A landscape with many peaks, sampled at points; each row gives a point and its height.
A climber steps from a point to the highest of its 5 nearest points, and stops where none of them is higher. Distance is the straight distance between rows; heights are no part of it.
z28 h=4.68: [ 71  93 188 148 106 149 147  91 129]
z413 h=6.46: [121 156 165 144 124 107 123 123 151]
z167 h=6.09: [115 133 123  97 112 106 158 124 135]
z219 h=6.57: [128 145 108  92 133 107 146 124 120]
z555 h=5.89: [103 139 170 139 115 112 138 120 156]
z562 h=0.55: [134 103  47  77 163 151 139 128 103]
z486 h=4.57: [134 122  68  77 149 129 145 126 100]
z762 h=4.17: [ 70 105 211 172 117 150 129  88 134]
z316 h=6.69: [143 115  84  64 110 114 163 130 106]
z855 h=6.31: [132 114  59 106 177 159 116 133 118]
z619 h=6.78: [136 128  80 124 180 155 106 133 115]
z483 h=6.74: [131 135  96  83 138 114 149 127 114]
z802 h=5.43: [101 121 148 115 102 114 159 114 150]
z988 h=4.21: [150 167 145 153 151 122  94 136 123]
z418 h=6.56: [137 165 178 167 125 105 105 133 142]
z13 h=4.78: [ 80 107 170 139 101 129 152 105 146]
z857 h=6.47: [160  95  90  46  62 124 168 150 123]
z187 h=6.61: [127 125 110  85 111 106 163 127 124]
z536 h=5.82: [174 147 144 211 146 118  76 141  88]
z331 h=3.61: [152 156 131 158 158 130  86 138 112]
z440 h=5.64: [161 161 150 185 145 120  82 137 109]
z617 h=6.55: [124 157 188 169 120 112 110 127 156]
z834 h=4.66: [102  78 147 106  72 136 170 118 132]
z628 h=5.73: [126  94  37 107 173 173 121 143 146]
z372 h=6.13: [169 159 164 210 130 106  80 139 100]
z133 h=5.31: [103 109 141 103  92 114 169 118 142]
z95 h=6.62: [160 128 106 176 166 159  77 145 113]
z558 h=2.85: [129 112  57  90 169 151 130 129 111]
z718 h=5.30: [ 93 103 152 120  94 122 165 112 146]
z560 h=6.53: [154 171 177 184 127 107  93 139 129]
z809 h=5.45: [161 147 128 180 158 140  78 141 105]
z764 h=4.82: [139 167 144 142 144 115 107 129 129]
z782 h=6.54: [112 147 183 157 115 112 121 122 157]
z920 h=6.70: [141 154 113 126 163 132 106 131 117]
z761 h=4.76: [157 161 141 169 149 124  84 141 109]
z851 h=5.40: [148 160 126 137 160 128 100 129 118]
z927 h=5.86: [168 138 135 208 151 140  75 146  94]
z351 h=6.71: [137 127  94  74 120 108 161 127 115]
z605 h=4.34: [114  97 124  86  77 120 174 124 137]
z608 h=5.14: [ 89 108 162 126  97 122 160 112 148]
z936 h=6.76: [143 136  99 140 174 152  89 136 116]
z625 h=6.44: [146  93 105  58  62 120 173 141 127]
z265 h=6.39: [ 93 133 196 166 116 124 127 113 160]
z736 h=5.47: [ 83 117 184 153 107 128 141 105 156]
z319 h=6.66: [115 153 164 133 120 109 133 122 151]
z209 h=2.58: [142 112  57  66 139 129 150 128  97]
z497 h=6.28: [148 166 195 190 115 101  95 135 140]
z812 h=5.03: [ 92  85 151 114  84 134 169 117 138]
z124 h=6.72: [105 141 210 189 113 121 114 119 159]
z359 h=6.52: [137 165 163 149 134 110 109 130 137]
z182 h=5.83: [126  89  33 112 169 173 118 154 166]
z239 h=5.08: [143 116  80 156 172 170  89 148 134]
z943 h=4.00: [121 153 141 117 127 108 139 125 140]
z174 h=5.72: [134  74 117  69  55 138 174 137 136]
z289 h=6.60: [155 107  74  49  94 120 167 143 106]
z111 h=6.65: [135 130  80  75 140 120 149 124 106]
z22 h=6.80: [131 139  91  99 159 132 124 127 109]
z337 h=4.51: [ 84  86 166 130  90 142 162 101 132]
z234 h=6.41: [133 109  63 135 179 173 104 147 141]

Write out the way that a climber takes from each point below.
z736 | z265 > z124
z802 | z167 > z187 > z483
z628 | z234 > z619 > z22
z809 | z95 > z936 > z619 > z22
z331 | z440 > z372 > z560 > z418

Where does a climber stop that starts at each point below?
z182 | z22
z834 | z483
z289 | z483
z13 | z124
z536 | z418
z28 | z124
z851 | z22
